Each row is a point on a landscape with many valleys, with its height.
From any point a ball takes the steepest step (drop divided by distance) to one of its 3 nearest points. It stops when none of these is lower. Distance is the straight distance between rows; heights are no part of it.
<465>: [-10   2 -10 -13  10   7  13  -1]  (h 1.66)
<24>: [-12 -21 -10   3  -3  -2   3 -11]  (h 5.99)
<40>: [-7 -1 -6 -6  5  5  8 -2]  (h 0.96)
<415>: [-14 -25 -11   2  -3  -4   6 -12]  (h 5.82)
<298>: [  7 -12   2  19 -14  -8 -21  -2]  (h 5.60)
<285>: [ 8 10  8  4 -4  1 -8  6]  (h 2.30)
<479>: [-12 -16 -10  -1   0  -1   7  -8]  (h 6.20)
<582>: [ 2 12  1 -7  6  5  4  5]  (h 0.79)
<245>: [ -8 -22  -9   9  -7  -6  -3 -10]  (h 5.61)
<209>: [ -3 -23  -5  17 -12  -8 -14 -10]  (h 5.59)
<256>: [ -4  19  -3 -21  18  10  18   4]  (h 1.37)
<522>: [ -1  19  -1 -19  16   8  16   6]  (h 0.71)
<658>: [-20 -40  -9   6  -4 -12   7 -18]  (h 5.74)
<586>: [23 31 24 -8  2 -1 -1 13]  (h 1.02)
<18>: [16 28 16 -6  4  1 -1 12]  (h 0.84)
<511>: [ 12  28  11 -13  10   6   8   9]  (h 1.04)
<268>: [12 17 13  2 -1  1 -7  9]  (h 1.86)
<168>: [ 8 21  7 -9  7  4  4  9]  (h 0.78)
<232>: [ 19  33  21 -12   7   1   2  13]  (h 0.35)
<270>: [  2  18   1 -10   9   4   8   6]  (h 0.68)
<10>: [ 16  11  12   9  -7  -3 -13   9]  (h 2.53)
<60>: [-15 -18 -11  -4   2  -1  11 -11]  (h 6.32)
<259>: [18 22 18 -3  0  1 -5 11]  (h 0.66)
<192>: [-19 -32 -12   0  -3  -7   9 -14]  (h 6.06)
<599>: [ -1 -14  -3  13  -9  -6 -11  -4]  (h 5.54)
<373>: [-3 -7 -3  4 -3  0 -4 -3]  (h 3.35)
<412>: [-13 -30 -10   7  -5  -7   2 -14]  (h 5.69)
<85>: [ 10  -4   7  17 -12  -4 -18   3]  (h 5.64)
<208>: [  1  23   1 -18  15   7  15   6]  (h 0.81)
<475>: [19 21 18  2 -3 -1 -8 11]  (h 2.68)
<107>: [ 0  0 -2  2 -1  1 -3  1]  (h 1.68)
<413>: [-11 -10 -11  -6   4   3  10  -5]  (h 0.52)
<86>: [ -6   8  -5 -13  11   8  13   1]  (h 1.97)
<162>: [ -7 -12  -8   2  -2  -2   0  -6]  (h 4.69)
<119>: [ -9  12  -8 -17  16  10  18   2]  (h 1.88)
<88>: [-15 -34 -10  10  -9 -11   0 -16]  (h 5.67)
<635>: [  6   1   4  10  -7  -1 -11   4]  (h 2.43)
<205>: [  8 -16   3  25 -17 -11 -26  -4]  (h 5.68)
<579>: [15 19 12 -1  0  1 -3 10]  (h 1.43)
<370>: [-10 -30  -9  11 -10  -9  -4 -14]  (h 5.66)
<289>: [ -5 -14  -6   8  -7  -3  -6  -6]  (h 5.36)
<623>: [ -7  13  -6 -17  14  10  18   3]  (h 0.37)
<336>: [ 0  5 -1 -1  1  3 -1  3]  (h 1.11)
<120>: [-12  -3  -9 -10   7   5  12  -3]  (h 1.03)
<461>: [ -6 -21  -6  13 -10  -7  -7  -9]  (h 5.57)
<645>: [  4 -10   2  17 -12  -4 -17  -1]  (h 5.56)
<649>: [10 16  8 -4  3  3  0  8]  (h 1.01)
<264>: [  4  -9   0  13  -9  -4 -14  -1]  (h 5.55)
<70>: [-8 -7 -9 -2  2  2  5 -4]  (h 0.94)
<377>: [-4 -5 -6 -1  0  2  2 -2]  (h 1.60)
<243>: [-2  9 -3 -9  8  6  8  3]  (h 0.85)
<487>: [ 12   7   9  12 -10  -4 -15   6]  (h 2.49)
<345>: [ 16  16  14   5  -4  -1 -11   9]  (h 2.32)
<74>: [-3  4 -5 -5  4  5  5  1]  (h 0.91)
<615>: [-1 -6 -1  7 -5 -2 -7 -1]  (h 4.00)
<61>: [  3  21   4 -14  11   7   9   8]  (h 0.58)

Where does a ball stop that starts at each point below?
<465> | <413>
<256> | <623>
<582> | <61>
<285> | <259>
<377> | <413>

Call two points neighbours if one is among the 3 nearest of the other. Go from one point of each pair to the other, from neighbour to neighbour, staying as low as possible. Name the highest point that can't be avoided.
<623> and <259> | <511>
<61> and <623> | <208>
<623> and <413> | <40>
<232> and <259> | <18>
